Each row is a point on a tangle of strands that fork, close into loops and nearly touch. The rows are in no order.
In the rows, zero is written as 128.
Two points are linked if the straight distance between their rows is under 123. Some points are linked to none.
Q_407: [201 177 113 125  94 181 126 169 139 137 132 151 126 167 110  65 162 131
 175 122 120 103  87 132 119 133]
Q_567: [141 150 135  95  88 139 159 140 159  94 137 179  95 112  84  92 139 124
 173 100 148 120 122 142 125  81]
Q_813: [131 131  65  90  84 138 150 130 166 116 160 138  83 135  65 158 165 139
 160  79 157 131 162 110  89 141]
Q_608: [100 139 109 109 130 114 108 158 131 157 112  89 122 179  70 170 128 134
  94 158 131 175 162 158 102 154]
Q_845: [143 140 177 167 110  70 155  64 129 149  78 136 206 101 150  74  95 156
 110 149 131  77 134 148 152 100]
Q_844: [ 88  76 141 159 104 105 128  73 130 159 127 115 144 112 160 104 140 102
  99 136 119 143 115 107 122 129]
Q_183: [132 113 146 150 158 117 100 168 122 114 119 130  98 137 114 120 158  65
  94 118 172 152 149 110  88 127]
Q_982: [ 78 102  97 172 151 149 158 129 104 129 136 147 179 101 166  99 120  65
 129 115  98 134 132 151 152 129]
Q_222: [ 98 100 198  86 136 129 119 139 125 122 135 123 125 114 163 116  74 162
 140 115 116  94  86 105 169 137]
Q_276: [122  87 137 143 112  97 118  80  79 160 160  99 101 119 208 161 152 124
 118  74  95 116 134 121 144 130]
Q_576: [104  77 163 158 149 150  85 126 112 136 147 147 124  86 106 104 155 115
 152 148 144 143  96  70 115 160]
Q_251: [151 129  93 141  97 189 215 125 138 106 133 163 141 114 123  84 111 102
 166  84 114 114 144 156 126 105]
Q_860: [ 82 125  76 164 165  89 200  67 144 166 126  98 203 132 183 173 128 145
 115 136 141 118 168 136 148 141]
Q_449: [135  90  95 119  89 195 152 119 118 133 161 129  91 132  92 146 158 126
 135 114  89 151 133 132  95 137]
Q_962: [ 50 127 105 124 170 142 167 124 120 141 124 142 166 167 131 119 139 156
 155 141 135 131  96 178 163 115]
Q_924: [ 89 128 156 144 135  80 180  76 133 129 125 130 201 125 129  76 111 140
 121 153 122 115 138 149 175  87]
Q_349: [140  89 118 127  89 192 188 109 126 120 158 165  90 106 122 115 153 109
 155  86 112 128 145 136  96 114]
Q_600: [139 146 138  78 123 128 151 145 130  78 138 160 107 117 177 132 109 142
 118 110  99 102 125 175 160  63]
Q_719: [135 139  72  93  93 156 149 149 177 112 139 133  88 145 107 124 167 129
 172  71 133 118 125 127 103 160]
Q_62: [146 122 180 170  91  69  87  93 153 154  75 114 142 154 134  94 160 140
 132 149 143 102 103 125 131 112]
Q_503: [165 177 153  88 164 156  52 152 117 106 122 112 107  95 114 176 106 157
 149 185 136 148 110  94 153 163]
Q_162: [151 176 152 131 174 156  76 139 143 124 117 129 130 117  89 110 152 139
 202 159 166 142  94  76 137 170]
Q_395: [151 139 163 182 108  96 127  66 138 152 100  98 189 110 142  90  83 115
  95 138 117 119 122  98 143  98]
Q_797: [150 139  73 113 107 167 121 190 109 136 120 182 119 129  35 138 140 145
 144 140 159 142 160 146  73 147]
Q_54: [ 52  65 114 145 152  84 162  84 100 164 139 132 141 112 203 159 152 144
 125 119 127 106 129 140 129 144]
Q_373: [145 154 199 114 162 100  78 158 140  92 123 108  99 118 131 120  94 127
 107 132 154 137 104 104 129 125]
Q_341: [158  99  91 125 109  76 113 127 106 144 151 117  53 151 144 210 140 123
  90  85 137 131 197 126  62 167]
Q_270: [123  89 165 138 141 128 157 113 142 112 107 153 160  98 103  49 142 160
 176 143 134 127 110  93 159 130]
Q_815: [163 175 102 143 150 195  76 176 129 117 131 144 120 127  75 130 162 127
 169 160 148 147 110 107  98 165]
Q_774: [152 170 125  87 116 197  90 174 124 148 104 127 133 138  93 128 115 167
 136 145 119 152  81 116 157 153]
Q_523: [113 148 162 136 176 155 130 132 109  92 139 115 178 112 174  96  72 138
 148 152 119 109  99 136 189  86]
Q_265: [ 65  89 134 129 145 129 134 155 138 135 139 124  94 143 131 132 173 101
 157  80 149 129 129 123 108 165]
Q_492: [192 129 206 141 129 103  96  93 131 133  97 101 130 123 165 120 103 155
 115 174 113 110  99  94 168 111]
Q_831: [147  84 102 112 123 118 136 157  97 115 159 170  66 118  75 146 129  90
 129  70 156 121 176 131  73 149]
Q_818: [ 85 136 151 161 163 129 148 109 115 107 137 128 208 115 123  68 102 132
 155 164 123 130 124 138 181  87]
Q_678: [126  85 105 153 103 121  76 130 117 154 122 102 114 161 109 153 159 119
  89 154 112 155 111 102  99 123]
Q_701: [116 152  99 107 130 142  87 183 132 120 108  95 128 157  60 139  95 125
 110 165 155 178 136 145 114 174]
Q_806: [172 131 202 138  99  58  72 106 151 137  80 112 117 143 167 113 102 160
 113 157 132  98  98 118 134 129]
Q_817: [146 181  76 106 130 178 107 202 114 115 117 149 143 128  53 125 113 123
 118 158 172 154 166 165  90 161]
Q_101: [158 156 164 123 151 186 101 128 111  87 141 102 152 103 159 112  95 136
 157 143 122 118 103  85 198 119]
Q_223: [112 151  68 135 141 134 215  86 145 126 118 135 150 148 184 171 135 148
  89 118 116 125 153 174 127  93]
Q_278: [132 125  86 127  90 117 104 133 132 142 121 102  92 180  88 168 159 137
  82 145 110 160 147 134  80 122]
Q_441: [115 115  92 141 123 117 181  91 138 133 162 145 112 108 191 183 197 150
 118  84 128  94 175 132  98  87]
Q_560: [198 187 146  92 154 110  86 170 111 101 121 132 104 117  97 178  83 139
  68 170 147 148 177 146 104 120]
Q_879: [107  75 129 130 116 145 115 101  73 149 176 116 117 104 166 134 127  95
 138  75  77 129 119 121 155 154]
Q_43: [136 113 120 150 124 149  86 112 139 126 118 102 140 126 107 123 141 126
 109 171 109 171  98  89 131 115]
Q_504: [ 85  94 131 153  92  66 145  55 172 157 104 112 138 133 173 100 124 149
 103 128 125 122 115 110 117 135]
Q_979: [ 63  86  85 166 175 101 199  71  93 173 148 125 177 117 191 182 126 144
 124 121 126 110 158 136 141 151]
Q_83: [171 151 118  94 111  83 145 129 158 105 118 136  77 151  84 131 110  95
  82  92 178 137 184 136  82 109]
Q_140: [166 131 202 127 138 129  87  94 104 116 151 103 146 100 157 132  91 143
 126 176 114 102 122  68 193 110]
Q_676: [180 153 103 128 115 229 126 139 127 138 110 127 158 125  93 107 112 132
 130 133 100 156 102 115 143 139]
Q_347: [105 142 112 165 143 134 176 131 137 119 127 118 177 124 152 100 100  61
 115 104  89 146 152 148 148 108]
Q_627: [169 151 128 104  78  74 134 108 175 122 121 147  75 139  86 142 152 119
 101 106 139 129 158 134  84  83]
Q_229: [115  92 126 111 135 122 120 152  98 124 170 137  58 127 130 160 148  98
 129  51 143 127 146 124  87 167]
Q_849: [185 146 103 129  91 211 160 131 138  89 123 139 139 111 115  89  99 111
 131 109 114 141 120 122 148 109]
Q_855: [133 109 203  86 135 120  81 157 124 118 147 110  92 120 140 145  87 147
 111 144 122 109 105  94 142 152]
Q_695: [149 190 120  86 182 140  71 196 113 102 101 124 134 102 116 173  70 160
 136 187 153 148 163 138 133 179]
Q_475: [112 157  87 122 168 128 193  99 121 145  97 125 162 174 163 173 101 149
  81 130 112 129 113 184 152  86]
Q_109: [120 134 146 108 105 118 154  98 159 122 105  96 131 144 183 111 113 123
 109 112  94 141 118 133 168 100]
Q_200: [117  87  87 118  78 111 159  92 156 117 171 150  72 106  98 164 159 143
 154  93 165 113 167  91  88  98]
Q_913: [120 137  70 157 126 120 196  87 167 131 133 124 146 138 202 188 194 165
 110 121 140 100 168 159 106  95]
Q_912: [127 117 181 107 150 130 124 124 150 126 111 128 146 111 111  72 108 155
 177 135 116 120  80 105 171 133]
Q_920: [119 155 135 132 174 130 160 126 108 116 103 120 167 129 185 131  66 141
  84 134 112 118 110 168 168  72]
Q_914: [116 139 113 134 113 181 137 154 162 123 111 129 141 116 150  65 130 123
 156 111 122 117  62 131 120 153]
Q_728: [103  56 110 142 116  77  79 114 111 168 140 110 108 149 108 157 151 123
 107 124 109 130 122  94 113 152]
Q_959: [194 177 142 103 101 191 114 166 123 117 142 132 132 137 150  79 114 139
 165 114 102  78  81 131 162 132]
Q_663: [ 91 100  94 127 116 160 144 153 160 131 127 129 104 126 149 103 159 109
 155  81 115 126  93 133 104 157]
Q_530: [126  89 107 125  89  85 160 106 119 110 183 151  73 117 141 176 180 138
 137  75 145  97 179 121  95  88]
Q_643: [128 116 107 117 116 182 121 177  96 146 151 164 103 138  59 161 172 129
 139 141 108 155 151 156  79 139]
Q_732: [140 121 160 132 153  67  76 134 146 157  96 113 133 147  67 128 138 113
  98 168 149 158 130 100 109 144]
Q_336: [ 76 151  68 109 136 162 186 126 144 114 133 132 168 153 161 120 131 128
 153 104 115 122 114 189 169 120]
Q_15: [134 120 125 120 108 110 136 136 163 108 143 160  91 133 103 119 179  98
 134 102 119 134 142 135  98  75]
Q_787: [131 107 130 148 142 177  72 167 112 144 146 157 107 112 100 120 165  96
 152 131 131 146 103  99 101 169]
Q_90: [192 220  82 140 140 177  91 194 112 148 124 164 131 145  82 122 166 153
 167 176 158 109 130 130  72 159]
Q_674: [ 65 156 105 167 156  92 195 131 122 135 109 111 184 136 131 130  74  80
 120 132 114 144 160 167 145 140]
Q_253: [186 175 136  93 131 101  94 154 128 109 121 114 104 155  90 144  79 103
  55 121 162 143 160 142 102 119]
Q_705: [115 135 147 131 131  92 144 136 164 119 103 127  98 156 158 132 184 103
 111 109 127 127 134 154 105  83]
Q_711: [108  73 128 127 147 106  74 163  73 167 159 127 109 138  80 167 138 119
 131 143 120 153 147 131 105 174]
Q_723: [ 96 180 131 161 139  69 177  92 125 156  95  99 199 143 161 138  69 111
 105 144 121 108 153 182 156 118]
Q_438: [157 169 165  96 161 149  70 125 115 108 127 118 128  94  99 141 113 177
 193 181 148 122  99  68 182 167]
Q_459: [ 95 161 118 149 121  72 178  54 128 179  94 121 205 154 150 149  92 148
 100 154 142  95 122 181 161 122]
Q_762: [ 48  52 144 133 143  79 130 130  98 135 142 132  98 114 170 132 152 131
 145 112 142 117 123 131 121 156]
Q_876: [166 169 162 107 122 180  86 177 114  84 137 128 119 113 177  98 114 147
 173 133 132  77  80 106 173 150]
Q_767: [142  91 115 119 129  93  85 146  63 158 144 117  74 148 117 200 126 120
  88 116 120 154 175 142  84 171]
Q_516: [157 138 148  69 103 133 134 151 152  71 136 145  76 117 129 121 106 146
 129  96 114 121 116 138 136  84]
Q_680: [ 99  66 165 164 111 110 117  84 108 150 156 137 139  86 103  98 153 129
 120 164 130 140 119  78 122 138]
Q_16: [166 156 193 119 163  68  67 134 139 135  99  98 120 130  86 138  93 138
 100 183 158 138 124 105 116 143]
Q_98: [152 119 144 175 120 134 112  79 134 148 124  82 183 121 105 100  98 104
  98 169  90 152 124  96 143 108]
Q_302: [ 73  62 118 154 123 131 140 117  95 141 157 134 160 107 169  94 128  89
 165 112  95 117 119 133 169 152]
Q_298: [110 152  96  92 126 145 168 149 147  89 122 151 134 137 160 111 140 131
 141 105 107 124 108 188 163  86]
Q_40: [109 138 170 143 152 105 112 160 156 101  97 121 103 138 138 105 151 104
 110 126 157 150 114 120 110 108]

A fork is a point with three links, a tip a point with one. Leave the first point through the second and follow the links. Name the first fork or tip that comes.
Q_459, Q_723: Q_276
Q_276, Q_879: Q_459
Q_643, Q_797: Q_678
Q_608, Q_701: Q_774

A tip is a point with one link. Name the tips that can be reached along the links from each point below, in the order of the rows.
Q_723: Q_276, Q_459
Q_15: Q_183, Q_962, Q_270, Q_560, Q_732
Q_503: Q_504, Q_695, Q_90

Name the points in between on the shortest way along the links from the first point to the second, in order.
Q_663, Q_845: Q_719 > Q_813 > Q_200 > Q_530 > Q_441 > Q_913 > Q_223 > Q_475 > Q_920 > Q_523 > Q_818 > Q_924
Q_695, Q_576: Q_503 > Q_438 > Q_162 > Q_815 > Q_787
Q_767, Q_223: Q_711 > Q_728 > Q_678 > Q_43 > Q_98 > Q_395 > Q_845 > Q_924 > Q_818 > Q_523 > Q_920 > Q_475
Q_845, Q_62: Q_924 > Q_818 > Q_523 > Q_101 > Q_140 > Q_492 > Q_806
Q_40, Q_336: Q_705 > Q_15 > Q_567 > Q_516 > Q_600 > Q_298
Q_222, Q_83: Q_855 > Q_373 > Q_40 > Q_705 > Q_15 > Q_627
